Each row is a point on a landscape with many valleys, with its height.
A ball rolls from a point to the lowest of its 2 nearest points, and stops where none of them is lower. Distance is the straight distance between rows; heights are no part of it.
J_946: 11,12,42,-10,-16,-7,13,12,6,9,14,-3,-4,1,-33,-37,-8,-5,45,-29,-22,-27,14,-11,-34,-15,-37,22,-4,-55,14,-26,4,3,19  h=39.1
J_777: 4,-12,44,16,-31,28,9,4,-4,-26,23,4,22,19,-77,-1,-22,-5,25,-26,-14,9,-38,13,-38,11,-22,47,-20,-31,10,-3,5,-28,18  h=44.5
J_953: -47,41,-2,67,22,18,0,-7,-53,-12,5,4,22,-5,2,24,-39,-23,-9,-25,-2,7,-6,40,44,-15,9,-8,3,33,1,36,-37,-25,17  h=48.0
J_424: 2,9,-8,29,27,-27,-5,5,29,19,-17,8,-42,5,29,-27,29,32,-1,23,15,11,-15,16,33,13,26,39,-19,-31,-6,-22,3,-10,-16  h=21.9
J_591: -32,-18,-22,11,-17,-33,-15,21,39,4,-2,3,16,-1,-9,6,9,43,38,25,25,12,-7,7,4,38,6,-7,-7,-1,-24,-1,39,26,-24  h=47.9
J_114: -17,-2,8,-13,-37,26,25,-2,-30,-44,25,22,17,13,-38,19,-18,-33,-1,-7,-20,-13,-31,-27,-34,7,-32,-17,-15,-4,8,0,19,-24,44  h=61.1
J_448: -1,13,-26,37,32,-12,-27,-17,15,27,-24,-3,-29,-5,9,3,-1,11,-10,2,10,-25,4,25,44,-19,6,1,2,45,23,-20,3,-1,-17  h=23.2
J_649: 5,-3,-17,23,-9,18,10,-5,-8,-30,-2,33,-11,17,31,12,-4,13,-29,-9,-6,32,-25,-21,11,22,10,9,-9,18,-2,33,12,-16,16  h=31.5
J_87: -40,27,2,59,1,13,8,1,-35,-20,17,4,15,2,-9,30,-32,-11,20,-20,22,12,-20,15,20,1,-7,-18,-9,22,-12,33,2,-25,15  h=55.5
J_191: 15,-8,-5,12,32,-50,-29,12,29,30,-41,0,-28,-4,28,-42,24,48,-4,25,-13,-3,-1,32,25,31,7,51,-13,-30,-11,-37,-7,20,-20  h=26.2
J_28: -5,8,-5,-41,-16,-18,29,25,4,14,3,-9,-12,7,1,-52,32,3,11,29,9,-18,13,-18,-25,8,-5,-12,18,-55,-23,-5,20,8,5  h=39.9
J_749: -46,17,-5,30,-10,-21,8,12,6,-2,10,-7,-6,16,-15,31,-2,17,45,24,44,7,-27,-13,11,20,-6,-28,-5,4,-30,17,39,-23,-9  h=53.6
J_772: 3,-2,53,26,-25,18,11,3,-11,-28,28,-5,19,2,-40,-4,-27,0,25,-31,3,8,-2,28,-12,-5,6,20,-15,-14,23,1,-11,-6,14  h=37.8
J_684: -47,32,-5,6,-19,1,33,-7,-23,-6,31,-2,-12,-1,-2,10,9,-15,33,19,52,-10,-1,-37,-14,-12,11,-41,-13,-27,-11,10,28,-5,0  h=32.7
J_848: 2,9,-31,-41,-25,-27,-16,-9,17,14,-22,-11,-13,24,-11,-29,-23,9,-12,-9,-44,-41,-6,-9,-2,20,-52,-17,40,27,28,-34,0,17,11  h=20.6
J_943: -37,32,-8,-20,-43,-7,35,8,-8,1,5,5,-11,18,-24,2,7,-14,30,-3,-5,-37,-19,-53,-31,-7,-41,-27,-4,-36,4,-28,16,-8,22  h=42.6
J_223: 4,-15,-25,0,22,17,-32,-37,-29,17,9,3,19,-32,1,44,-10,-11,-52,-1,-9,-5,28,-1,27,-28,28,-36,12,65,32,25,-25,18,-19  h=50.8
J_542: -40,37,-16,48,-14,-13,15,-11,2,-2,-9,-1,-33,18,-5,6,9,19,35,5,24,0,-34,-18,16,8,-8,-1,-3,-13,-8,-3,20,-31,2  h=55.0
J_216: 36,-47,-3,-40,-2,12,-7,-15,19,-2,-21,7,20,-5,22,18,3,6,-45,-2,-37,17,22,5,-13,-5,44,15,26,34,16,18,-46,29,-8  h=37.2
J_632: -8,50,1,12,3,5,34,-30,-17,15,-8,17,-51,7,11,5,12,-16,20,-15,-2,-26,-11,-61,9,-38,-24,9,-4,-36,3,-12,-9,-39,6  h=29.7
J_496: 7,-13,49,19,-11,-15,-9,30,14,-8,23,-12,12,-15,-18,-36,-6,30,36,-6,10,16,13,45,-3,13,13,29,-14,-49,-6,-17,5,30,2  h=36.2
J_582: -35,53,-26,70,-13,1,-1,-8,-12,-8,-35,13,1,18,-14,20,-18,7,1,-26,-31,-15,-23,9,15,-8,-36,-4,15,28,16,-1,-5,-34,26  h=24.1
J_628: 3,34,-8,6,-6,-5,31,-10,2,11,-7,7,-47,21,17,-30,17,5,7,-1,-4,-7,-16,-38,2,-4,-14,27,5,-47,-3,-8,6,-34,15  h=25.9
J_118: 39,2,36,18,13,-5,-10,13,10,7,-6,-15,-23,3,11,-45,4,29,-4,-12,-20,15,2,21,2,8,-3,58,-2,-37,1,-15,-9,2,12  h=26.3
J_740: -13,-2,17,26,0,-4,13,16,8,-14,35,5,1,7,5,28,-16,10,37,8,49,43,-19,-10,15,20,7,-3,-24,-16,-43,38,28,-27,-6  h=45.6
J_911: -31,-4,-10,13,-15,15,1,5,-20,-4,36,-1,46,-24,-17,29,-26,-16,7,-4,39,-2,25,19,7,-2,22,-48,-12,35,5,20,-4,31,-15  h=12.5
J_981: -34,11,-23,17,12,6,10,-8,-5,25,30,7,-8,-19,24,14,6,-4,12,16,71,4,3,-5,33,-13,46,-25,-20,-1,-15,18,9,10,-23  h=15.2
J_394: 8,18,11,18,18,-25,-29,-20,21,15,-29,-24,-33,2,-2,-28,-9,12,30,-14,-22,-33,15,20,21,-7,-31,24,7,6,18,-40,3,6,-5  h=49.9
J_816: 13,5,-17,58,26,-7,-15,0,27,7,-17,12,-32,18,34,-4,13,36,-17,-4,-3,29,-29,19,40,24,22,42,-36,2,8,-10,-7,-14,-2  h=15.1
J_417: -23,18,-29,-30,-7,-11,13,-25,-7,37,11,-14,-37,-3,4,-3,25,-9,-14,36,27,-27,15,-46,-6,-18,9,-41,17,-3,5,-16,20,12,-11  h=64.1
J_88: 40,15,43,-18,9,-6,8,6,2,24,-6,-16,-23,6,-9,-52,-2,-1,30,-36,-35,-8,9,-13,-28,-19,-45,50,10,-67,-8,-14,-11,-17,18  h=35.3
J_397: 11,-39,-8,-9,-20,13,8,21,26,-31,3,31,44,7,16,24,6,8,-5,7,2,45,-7,-6,-21,31,16,10,-1,8,-27,27,8,6,1  h=52.0
J_702: -15,-36,4,-20,-17,11,-3,14,15,-31,33,15,64,-4,-41,67,-13,-19,7,30,27,0,-8,-2,-15,31,-6,-30,-14,46,-24,12,21,1,-19  h=50.6
J_987: -28,1,9,2,-42,15,-5,5,-3,-34,-7,-1,41,9,-71,14,-19,-16,12,-1,-16,-37,-10,30,-21,14,-16,-22,-5,27,34,-17,4,-4,16  h=60.6
J_52: -38,22,-25,31,18,-14,4,-15,12,33,-2,2,-37,-2,8,-1,27,9,15,33,54,-12,-10,5,41,-9,34,-9,-2,-1,3,-16,7,-4,-33  h=4.4
J_206: -37,51,-42,72,8,-10,-13,-12,3,18,-30,1,-11,7,2,15,-6,12,-5,-1,3,-22,-12,30,38,-9,-8,-14,15,41,7,-10,4,-17,2  h=17.5
J_27: -17,31,32,45,8,-17,-3,-6,9,20,18,-22,-28,-14,-16,-20,-7,5,64,-18,23,-23,14,27,26,-22,-1,3,-8,-42,5,-26,-9,9,1  h=63.6
J_697: -6,-30,-49,17,-8,8,-13,-7,27,-4,-6,32,29,2,32,40,3,20,-11,7,11,35,-15,-17,6,19,30,3,-1,34,-10,29,7,15,-9  h=57.4
J_299: -11,-8,5,40,-27,-29,-19,10,21,-19,-23,-6,3,22,-38,-26,-14,44,18,-15,-36,0,-26,32,3,54,-27,35,-4,6,23,-24,3,7,6  h=54.9
J_802: 29,-38,-21,-18,21,13,-16,1,23,39,21,17,35,-36,48,16,21,-6,-15,15,27,17,34,0,-7,-27,56,11,9,-3,-10,7,-16,36,-11  h=68.4
J_50: -14,20,26,46,16,-30,-4,-9,15,21,7,-17,-49,-6,-11,-34,14,23,46,4,22,3,-4,20,28,-4,10,35,-11,-75,-9,-34,-9,-4,-11  h=61.9
J_25: 40,-10,-9,-3,-18,5,31,53,-13,-3,-7,0,2,23,15,-51,35,18,-13,6,-9,28,-26,-6,-18,25,-21,25,5,-70,-40,32,4,-28,16  h=51.3
J_964: 51,-30,1,-39,22,-6,-4,48,5,28,-18,-16,11,-17,34,-46,51,7,0,26,4,-8,27,13,-6,-11,8,4,18,-49,-37,11,-7,32,-12  h=61.7
J_22: 9,-27,0,-20,-36,-3,0,20,22,-29,-24,10,19,31,-21,-22,-6,29,-22,-9,-43,7,-21,17,-14,59,-4,28,9,15,17,-2,-7,4,9  h=61.3
J_459: -45,25,3,40,-15,-19,0,9,9,6,14,-16,-2,-7,-28,-6,-4,11,60,-1,32,-20,0,23,11,5,-4,-23,-7,-15,-1,-14,18,10,-3  h=65.3
J_372: 43,11,31,32,15,10,-6,-17,1,0,-16,-11,-36,20,9,-25,-13,20,-15,-32,-38,19,-14,7,8,-2,-9,63,-5,-8,27,-9,-25,-23,20  h=31.1
J_278: 24,6,33,16,46,16,-23,-23,-9,0,2,-8,-25,-9,24,3,-18,-12,-9,-21,11,2,11,21,30,-36,18,19,-15,27,21,-2,-15,-8,0  h=38.3
J_457: -19,17,16,12,-10,10,8,3,-17,-2,43,-12,12,-23,-13,1,-21,-21,30,-4,41,-21,33,9,-7,-18,12,-41,-17,-4,13,1,9,26,0  h=24.4
J_505: -12,-37,-20,-47,-32,-18,4,45,32,-2,12,8,43,-2,-21,-7,22,11,12,37,15,0,-2,-3,-34,42,-8,-14,3,-23,-36,-10,44,27,-9  h=34.7
J_217: 42,-10,27,14,-5,19,6,-3,1,-25,-23,1,-11,27,17,-12,-3,33,-44,-23,-45,38,-15,11,0,19,25,55,-7,10,23,17,-42,-16,13  h=35.9
J_240: -5,-31,-34,14,-1,18,-18,-31,-5,-5,-3,21,38,-14,19,50,-11,7,-36,-10,-4,14,5,4,25,-14,54,-1,5,59,22,33,-44,22,-18  h=47.2
J_355: 29,-12,37,-5,21,32,3,-22,-23,-34,7,9,-2,-9,36,19,-15,-1,-41,-17,-12,24,8,6,18,-28,51,26,-8,25,16,30,-45,-2,-2  h=37.5
J_774: -15,46,3,11,23,15,0,-20,-53,-8,21,-1,-4,-30,1,27,-26,-52,11,-12,-12,-32,28,-26,-10,-52,-21,-52,-7,-2,21,10,-14,1,11  h=48.2
J_527: 21,-19,53,-23,-15,20,29,-17,-27,-56,14,-10,13,-10,-3,23,-24,1,-31,-27,-19,14,18,18,-8,-24,52,14,-13,12,18,30,-51,-2,-1  h=31.7
J_68: 4,23,-16,-23,-24,-32,2,4,16,10,-18,-2,-23,26,-2,-46,-13,17,11,-17,-40,-35,-16,-20,-3,25,-53,18,24,-20,11,-35,-3,-6,15  h=16.5
J_6: 58,-19,21,-35,6,21,26,34,-13,-5,6,1,2,-2,31,-35,24,-13,-25,4,-9,9,20,-2,-18,-9,3,3,17,-35,-26,24,-7,7,24  h=43.0
J_187: -10,-38,23,18,-4,9,7,9,12,-39,23,7,58,3,0,61,-29,-4,22,-13,28,51,-11,16,18,22,30,18,-21,30,-24,37,-33,-1,-19  h=63.5
J_706: 38,-25,-6,-24,50,-31,-47,11,32,35,-50,-10,-15,-3,36,-36,18,28,-21,7,-28,-2,4,28,14,19,-2,50,2,12,-4,-32,-8,17,-23  h=30.1
J_39: 7,-11,5,30,19,21,-14,-21,-9,-18,-11,10,10,-1,26,32,-21,8,-34,-19,-5,16,-5,24,43,-18,57,18,-14,49,25,27,-54,6,-12  h=42.7
J_212: 15,-16,63,11,-15,17,11,24,5,-26,36,-11,31,-9,-12,-12,-17,14,18,-18,20,37,11,38,-1,-2,35,32,-18,-27,-3,3,-20,19,1  h=31.2
J_743: 25,-10,33,12,27,15,-21,2,18,5,8,-1,-1,-13,33,-1,-8,13,-7,-8,17,22,13,29,30,-18,46,29,-16,9,7,-5,-26,23,-6  h=42.3
J_452: 30,-24,-5,-13,-16,13,20,42,8,-17,1,18,21,5,25,-18,24,12,-15,8,-1,29,1,1,-20,21,7,13,6,-33,-29,24,8,7,12  h=46.9
J_627: 55,-26,34,-15,52,17,-23,26,17,17,-12,-4,3,-17,51,-15,22,7,-19,5,4,25,14,26,4,-29,39,43,-4,-9,-13,-5,-21,11,-7  h=45.5
J_696: -38,0,-37,35,-20,-24,-22,13,26,2,-18,0,12,14,-17,19,-1,40,17,11,11,-5,-23,14,14,35,-9,-21,6,40,-4,-1,35,13,-12  h=52.1
J_919: 20,-12,14,-11,-22,6,3,-6,5,-22,-16,3,-4,21,-8,-15,-16,11,-24,-18,-37,-5,4,10,-4,13,1,12,14,24,37,4,-15,4,12  h=63.2
J_123: -3,17,-15,34,15,22,6,-24,-36,-24,9,26,-21,0,32,17,-13,-3,-30,-10,-3,1,-17,-12,29,-17,10,-2,-10,24,16,27,0,-20,15  h=36.8
J_61: 16,-13,-13,-31,-4,7,-6,-23,-3,4,-5,3,-12,3,4,-3,-13,-8,-40,0,-28,-10,14,-12,-1,-2,-9,-25,24,40,28,3,0,21,10  h=64.4
J_356: 27,-49,10,-50,-31,4,9,18,25,-17,-10,7,40,-2,-8,-6,6,7,-27,3,-35,4,20,22,-31,19,28,7,24,12,9,2,-26,38,-5  h=41.1
J_769: 9,-8,40,-12,-10,-14,-12,11,17,-4,11,-17,6,-11,-21,-36,-10,12,29,-6,-8,-23,34,28,-13,0,-4,6,3,-10,23,-24,9,38,-1  h=39.8
J_877: 0,34,3,-29,-5,-2,-3,-17,1,13,-27,-9,-18,2,-15,4,-17,-27,26,-34,-37,-46,18,-36,-11,-27,-70,-29,12,1,22,-30,-9,-2,11  h=41.7
J_730: 28,-10,13,29,4,-19,-7,46,-1,12,-19,-12,-3,1,16,-48,37,50,5,18,-10,39,-12,31,0,26,-5,53,-21,-83,-38,4,-10,2,-4  h=58.3
J_40: -24,8,-61,-15,-27,-9,2,-18,-21,33,8,-6,-18,-3,1,22,13,5,-43,24,4,-18,-4,-42,3,-6,-6,-55,21,31,10,-9,27,20,4  h=63.4
J_625: 2,-22,21,11,-18,-15,-4,36,24,-19,11,3,22,5,-19,-13,4,31,26,7,6,32,-11,22,-13,39,-3,27,-17,-31,-23,3,28,4,-1  h=41.0
J_476: -17,29,3,37,16,26,2,-28,-62,-40,11,12,6,-7,9,26,-29,-21,-20,-20,-27,-5,-1,7,23,-30,8,-12,1,29,28,38,-29,-20,14  h=41.3
J_575: 13,11,-10,-44,31,-24,-28,-30,20,28,-40,-28,-43,2,11,-42,5,-12,17,-15,-16,-27,10,-2,7,-1,-40,21,15,0,-5,-46,13,-14,-15  h=47.7
J_21: -3,-18,16,30,-5,-38,-14,30,33,-7,5,-1,0,26,-31,5,-4,46,34,21,-5,37,-36,3,-2,61,-28,29,-22,-22,-32,7,36,-27,-7  h=46.6
J_731: 8,23,10,-31,23,-1,-28,-36,11,17,-41,-25,-30,-5,-5,-15,-5,-29,39,-46,-26,-29,18,-16,1,-27,-58,6,4,-1,8,-40,1,-12,-6  h=45.2
J_12: 7,13,38,-23,30,18,-34,-37,-24,-2,-8,-32,-8,-26,-10,7,-24,-52,21,-32,-9,-15,45,-2,-16,-47,-21,-30,-4,17,27,-7,-6,9,1  h=54.6
J_903: -1,18,6,57,-7,-15,-22,-8,15,-7,-31,-14,-14,16,-24,-17,-15,28,12,-26,-37,-19,-5,35,24,11,-20,23,9,24,35,-26,-17,3,6  h=52.2
J_326: -29,36,2,-43,-21,-15,38,-5,-3,20,3,-11,-28,17,-6,-29,25,-20,29,25,9,-32,11,-60,-27,-14,-16,-26,19,-49,-3,-30,5,4,4  h=42.4
J_400: -10,-1,-22,-50,37,-29,8,-13,10,55,-24,-3,-46,10,12,-35,51,-7,-17,52,26,-13,-1,-29,10,-3,13,9,31,-3,-6,-39,9,-21,-44  h=15.0
J_163: 21,1,0,32,5,11,4,11,14,-8,-1,17,-14,10,34,-10,13,27,-14,-1,8,44,-19,3,12,21,22,38,-21,-24,-13,19,6,-14,10  h=23.8
J_387: -7,17,11,-4,12,11,-16,-23,-43,-6,20,-20,14,-32,-22,22,-33,-46,-7,-3,-6,-25,46,-1,-16,-37,-5,-62,4,30,37,7,-17,23,0  h=51.2
J_950: 34,-22,5,32,2,6,-4,51,17,-4,-9,1,26,2,39,-9,39,34,11,16,3,71,-14,17,-3,20,15,45,-22,-64,-47,26,-11,-10,-6  h=55.2
J_900: 35,-4,40,-24,38,31,3,-21,-37,-18,34,6,-12,-23,40,4,-11,-29,-28,-9,6,13,29,-6,2,-38,32,3,-11,1,0,23,-9,4,9  h=41.8
J_760: 30,-33,27,27,-2,15,0,33,27,-25,4,10,47,12,26,28,7,25,7,-1,-1,88,-18,13,-12,27,21,54,-22,-23,-37,32,-27,-17,-4  h=49.6
J_480: -43,18,-8,-3,-36,-5,19,11,-9,-14,20,-4,9,9,-33,19,-1,-12,32,15,24,-26,-15,-23,-29,5,-22,-40,-13,-10,-4,-10,45,-4,14  h=38.1
J_493: 1,33,16,-27,39,0,22,-35,-2,27,-25,3,-56,5,14,-13,25,-37,30,-5,5,-19,3,-55,4,-41,-20,23,-2,-37,-9,-35,-6,-52,-14  h=33.4
J_266: -34,61,-17,12,19,-9,-10,-27,-14,42,-15,-26,-16,-23,-11,21,-3,-33,25,6,13,-52,32,-12,1,-50,-24,-48,11,10,14,-24,-2,-2,-14  h=66.1
J_775: 34,-30,-8,-21,19,-3,-35,-1,34,23,-30,4,1,-3,27,-12,9,22,-30,1,-25,3,16,14,8,7,21,29,17,28,17,-5,-15,31,-12  h=33.6
J_667: -19,6,30,33,-1,19,13,12,-19,-6,46,-12,11,-17,0,4,-31,-16,39,-21,54,15,16,30,31,-9,25,-11,-30,-9,-7,16,-9,19,3  h=34.0
J_47: 14,-16,-11,-12,12,8,-18,-10,13,28,20,8,6,-27,21,8,5,4,-14,7,26,-3,34,1,12,-19,34,-16,1,20,9,6,4,38,-16  h=69.5
J_672: -42,13,-34,12,-37,-26,0,15,12,-9,-17,-5,-6,33,-22,13,0,28,23,15,0,-14,-43,-19,-5,37,-37,-14,6,19,-7,-12,49,-17,6  h=55.6
J_148: 37,-24,-19,-40,39,15,-7,-17,-7,20,-3,22,-24,-9,45,5,10,-20,-61,6,-10,8,12,-18,3,-21,16,-2,10,25,-1,13,4,0,4  h=66.3
J_710: 16,-19,-30,-48,-19,-21,-10,17,25,17,-16,2,1,15,10,-39,0,21,-31,4,-34,-14,-3,-1,-8,38,-18,-6,37,12,3,-13,1,31,6  h=24.3
J_4: -22,15,-23,8,34,-33,7,-21,18,38,-28,6,-58,14,8,-22,38,8,3,49,26,-18,-14,-11,33,-3,16,21,11,1,10,-49,4,-25,-44  h=11.1
J_888: 5,24,16,-3,38,22,8,-31,-52,-10,39,5,-27,-25,30,10,-15,-42,-6,-8,9,-13,21,-25,4,-51,8,-22,-17,-8,9,19,-1,-11,12  h=45.0
J_504: -28,-17,-39,12,-10,4,-4,-2,-8,-18,19,22,35,-1,7,64,-11,7,-7,12,23,21,-18,-25,4,16,7,-36,-1,52,-22,36,24,4,-10  h=62.4
J_153: -37,12,-31,17,-19,11,10,-5,-34,-26,18,13,11,2,-4,38,-14,-10,-11,6,8,-6,-13,-15,-8,-2,-8,-48,0,33,2,21,29,0,13  h=66.2
J_425: 7,-16,-6,-40,-15,-5,1,3,6,27,34,-13,9,-29,-12,-9,6,-12,-10,18,16,-17,50,-14,-32,-8,11,-49,7,0,4,-8,23,52,-5  h=28.8
J_742: 23,-17,-8,-8,6,-29,-6,46,9,22,-33,-5,5,-8,29,-55,44,36,4,33,-4,2,7,20,2,19,4,29,3,-64,-35,3,-5,22,-13  h=60.1
J_961: 34,0,-11,-60,8,-18,25,35,-9,26,-11,-20,-13,13,18,-67,48,-11,-7,28,1,-22,1,-16,-12,1,-17,-20,36,-57,-43,7,-10,-2,2  h=37.1
J_499: 16,-9,-13,-23,38,-13,-13,-7,22,43,-6,-2,-26,-16,26,-17,26,3,-13,20,26,-12,20,2,11,-19,25,4,2,1,-2,-13,17,9,-26  h=70.4
J_936: 14,-41,37,-50,-40,16,19,18,16,-41,14,4,48,-8,-45,0,3,-11,-14,5,-9,-8,17,34,-38,21,27,6,-5,-3,10,-9,-12,25,-3  h=45.1
J_438: -27,0,-66,40,9,3,-13,-14,6,18,-6,27,0,-2,30,39,9,19,-24,10,29,10,-25,-11,37,1,30,-14,-9,44,-5,20,10,0,-14  h=60.8
J_869: 10,-11,-29,-24,49,-4,-47,-43,2,33,-38,-18,-29,-15,2,7,3,-22,-26,-15,3,-9,11,14,17,-27,-19,-6,5,61,21,-31,22,-17,-25  h=30.8
J_973: -3,-24,0,-17,-25,6,-10,-1,3,10,35,-9,40,-34,-29,15,-11,-9,-9,5,19,-13,49,12,-17,-5,23,-47,0,31,28,-2,-5,54,-19  h=24.2
J_868: 42,3,34,-28,35,12,8,4,-8,12,4,-10,-29,-7,34,-33,19,-17,-8,-2,7,1,26,-4,-10,-31,7,16,1,-35,-17,8,11,-12,14  h=39.7
J_316: 3,-24,35,19,-32,-4,-3,9,20,-37,-17,-12,19,24,-46,-5,-11,41,1,-22,-35,17,-23,42,-8,39,16,43,-14,11,24,-4,-23,-2,-3  h=58.2
J_516: 7,4,-12,-78,48,-17,11,-13,0,40,-31,-17,-43,15,20,-53,50,-40,-10,26,15,-10,-4,-26,-9,-11,-12,4,33,-24,-33,-32,1,-41,-25  h=18.5
J_793: -29,16,-6,53,-13,-34,-1,6,20,-2,-10,-11,-30,29,-24,1,4,41,43,7,6,23,-46,-10,10,42,-29,20,-12,-26,-21,-1,30,-34,-5  h=51.6
J_107: 5,1,-17,-22,28,9,-48,-52,-18,16,-36,-31,-10,-17,-16,18,-13,-28,-29,-16,-22,-14,28,7,9,-27,-27,-37,25,62,37,-8,0,2,-5  h=34.4
J_741: 0,-11,17,-43,-42,11,17,25,7,-20,23,6,29,9,-49,-31,-2,-24,9,5,-15,-26,-10,-3,-45,28,-30,1,-8,-35,1,-27,27,-3,37  h=52.9
J_620: -54,64,-31,29,-18,-9,1,4,-15,20,-18,-7,11,-7,-26,26,-11,-14,18,1,-6,-49,13,-1,-13,-28,-35,-49,18,15,16,-22,5,1,11  h=67.3
J_982: 4,10,18,-31,-24,-4,7,5,4,-2,4,-3,0,4,-32,-20,-17,-23,22,-19,-31,-42,15,-18,-32,-9,-45,-18,4,-14,32,-29,2,12,25  h=42.5
J_57: -31,22,11,15,-14,9,-7,-4,-29,-15,2,-15,46,-16,-47,21,-38,-27,-2,-4,-5,-28,34,45,-9,-18,5,-51,7,39,40,7,-27,12,1  h=54.2
J_965: -31,3,-18,-10,-10,5,27,1,-8,-3,39,11,2,-11,18,24,15,-5,10,29,62,20,3,-35,-8,-2,31,-36,-13,-18,-35,30,34,6,-14  h=25.8
J_357: 13,21,40,14,3,17,-3,-31,-29,-22,-18,-7,-12,4,-16,11,-31,-17,2,-43,-44,-14,9,2,2,-36,-19,9,7,16,46,9,-37,-22,20  h=24.7
J_638: -17,-48,-4,-6,-9,4,7,-7,11,-42,24,21,72,-2,-10,84,-23,-17,6,9,18,27,-10,-7,-4,22,18,-6,-7,56,-22,38,-20,-4,-28  h=60.9
J_975: 17,0,-36,13,45,-2,-29,-30,-2,19,-35,10,-29,4,21,18,-5,-4,-50,-3,-14,-12,-6,7,36,-21,-2,5,2,69,33,-9,1,-21,-15  h=27.1
J_927: 9,-27,40,-11,-30,32,15,-1,-7,-51,22,11,27,21,-65,25,-16,-14,-4,-3,-13,15,-39,0,-30,33,-11,31,-21,-1,-8,20,10,-50,16  h=51.7
J_398: 25,-21,34,24,-14,23,14,7,7,-40,-7,2,23,18,9,19,-5,36,-24,-23,-20,68,-24,17,-9,24,44,55,-22,1,-2,30,-46,-17,-1  h=41.9
J_701: -59,59,-12,58,-11,4,18,0,-37,-5,3,14,4,3,-13,40,-14,-12,37,-20,7,-11,-29,-18,0,-17,-30,-23,-7,-6,-17,14,9,-44,20  h=61.2
J_157: -19,29,1,27,-17,-7,-9,-1,1,2,-11,-10,6,-1,-27,-2,-18,1,25,-12,-11,-42,14,20,-1,-14,-29,-25,12,21,34,-19,3,10,9  h=68.5
J_811: 20,15,-3,-3,-2,-24,7,13,11,14,-19,-5,-30,18,14,-59,12,26,3,-2,-22,-8,-9,-3,-1,25,-25,42,8,-44,-4,-15,3,-10,11  h=21.5
J_756: 15,-28,38,-11,-19,23,19,9,4,-41,22,10,43,-10,6,17,-9,2,-9,-14,11,33,15,22,-12,0,48,18,-11,1,-2,22,-30,20,-6  h=22.4
J_619: 2,0,-23,-13,34,8,-18,-37,-36,24,24,-2,-20,-37,13,27,-4,-28,-41,12,11,-13,26,-23,12,-38,12,-45,0,36,16,10,8,9,-11  h=52.8
J_250: 15,14,20,-48,51,5,9,-30,-13,19,-4,-10,-49,-9,27,-20,19,-50,4,-3,18,-11,19,-32,-17,-46,-5,-2,-6,-29,-17,-9,14,-34,4  h=36.7
J_788: 6,-4,1,28,10,10,12,15,11,-10,20,20,-1,4,43,23,8,12,9,6,40,70,-21,-15,16,15,28,23,-31,-32,-48,46,12,-27,-3  h=34.8
J_294: -27,-20,4,-17,-37,12,-17,14,14,-29,15,-4,54,0,-70,31,-9,-16,13,25,13,-27,-12,18,-23,36,-13,-31,-14,38,1,-15,30,9,-1  h=57.1
J_234: 22,-36,18,-55,-39,20,31,32,4,-35,22,15,41,5,-35,-17,11,-29,-23,16,-16,-2,-4,10,-43,33,-7,-6,3,-19,-15,-5,7,8,27  h=49.3
J_904: -19,-22,41,31,2,17,13,22,-9,-24,43,-10,34,-2,-17,37,-40,-14,38,-20,50,44,-5,27,32,20,12,5,-32,8,-32,29,-16,-2,-4  h=50.0
J_430: 25,33,11,6,-5,-4,17,-10,11,28,-16,6,-38,17,-10,-29,-6,8,24,-47,-40,-16,-15,-42,-7,-13,-58,50,3,-53,4,-22,-19,-26,8  h=30.9
J_758: -29,-3,-31,-11,-23,11,17,-11,-50,-29,42,7,19,-19,-20,41,-14,-34,-40,22,-16,-5,-4,-29,-21,-5,-8,-69,1,31,11,11,15,24,14  h=65.4
J_342: 54,-45,-26,-31,36,22,-6,10,10,35,-6,23,13,-21,61,9,33,-16,-44,17,-1,17,15,-8,-10,-25,37,13,16,-1,-19,16,-17,14,1  h=67.4
J_10: -23,-29,-12,-19,-25,-12,-3,26,33,-5,30,6,44,-6,-24,31,2,8,27,31,41,8,-1,-7,-21,29,2,-26,-10,10,-31,1,47,20,-20  h=41.6
J_561: 36,-23,-41,-49,-16,-15,16,52,7,18,-13,1,14,14,27,-49,35,11,-26,22,-15,-5,-17,-7,-11,28,-15,-18,37,-35,-40,14,-8,17,7  h=33.2
J_215: -18,6,-12,-18,-24,16,29,-14,-52,-44,25,21,2,2,-15,26,-24,-44,-29,3,-47,-16,-19,-35,-25,-10,-27,-48,1,11,24,5,1,0,40  h=63.7
J_77: 22,-2,-11,-56,21,1,-3,-23,-1,23,-3,-9,-33,-4,22,-20,4,-26,-29,2,-10,-14,18,-25,-9,-14,-15,-21,20,8,-4,-4,15,6,12  h=65.5
J_978: 0,-39,-57,-54,-40,-18,-1,31,31,25,-1,14,31,4,4,-14,17,22,-31,22,-20,2,-13,-13,-24,45,-7,-19,35,6,-19,-11,12,42,4  h=28.6
J_635: -1,-30,-43,-39,-26,-26,7,53,24,7,-17,11,29,12,13,-27,33,31,-3,33,-6,10,-20,-5,-21,51,-12,-2,19,-34,-44,7,20,19,-6  h=27.4
J_491: 10,22,42,27,35,18,-25,-38,-31,-14,-22,-23,-10,-5,2,17,-33,-17,-10,-35,-18,-6,9,34,34,-45,9,14,-1,42,35,8,-47,-23,2  h=32.6
J_180: -14,-30,-15,-34,-26,17,30,-4,-27,-50,45,28,31,-7,-14,43,-4,-35,-39,23,-10,20,-20,-30,-29,17,-3,-44,-7,23,-21,18,25,10,13  h=67.7
J_922: -27,36,-3,2,4,-13,4,-21,0,31,7,-22,-30,-14,-5,-10,10,-12,34,20,39,-40,25,-13,1,-29,6,-34,4,-12,15,-20,13,12,-18  h=64.9
J_567: 0,14,11,47,6,-25,4,7,7,16,0,-12,-42,12,-3,-43,28,39,22,13,3,40,-23,12,3,18,-4,55,-17,-91,-27,-9,1,-20,-5  h=60.2
J_375: 42,-24,-8,-62,69,-8,1,15,-5,32,-36,-14,-36,2,40,-39,49,-33,-29,5,13,6,-6,3,-8,-21,0,13,10,-17,-38,-11,8,-39,-16  h=23.0
J_518: -2,-15,8,-2,-32,11,16,13,-3,-36,12,19,13,18,-22,3,-11,1,-1,-5,-5,11,-22,-6,-20,28,-13,3,-9,1,2,10,26,-16,23  h=57.5
J_488: -11,50,15,70,9,10,-8,-22,-23,-5,-30,3,2,5,-18,17,-31,-7,4,-44,-40,-15,-1,24,23,-31,-24,10,14,21,29,1,-43,-31,21  h=31.0
J_490: -17,14,-64,11,6,-5,0,-24,-7,29,-15,14,-35,5,24,20,16,11,-43,21,12,-20,-17,-27,30,-9,7,-18,9,40,12,-4,19,-7,-10  h=62.5
J_786: -26,-36,-20,15,-15,12,-13,-4,17,-3,18,8,66,-16,-1,47,-18,2,13,-9,32,25,11,20,12,4,40,-13,-4,44,0,22,-24,37,-24  h=30.5
J_972: -4,26,-23,-31,17,2,-30,-45,-18,15,-43,-27,-11,-9,-17,22,-20,-44,-6,-23,-39,-26,20,-22,-7,-34,-67,-49,25,36,26,-24,-6,1,8  h=37.9

Call two points neighbours if one is among the 2 nearest of the other. Go from one point of each pair to the other, from neighbour to neighbour, staying as low as possible. Name the highest point that can't be avoided.
J_68 and J_756 | J_769
J_206 and J_68 | J_982
J_52 and J_68 | J_868
J_357 and J_816 | J_741
J_206 and J_357 | J_488
J_635 and J_68 | J_978
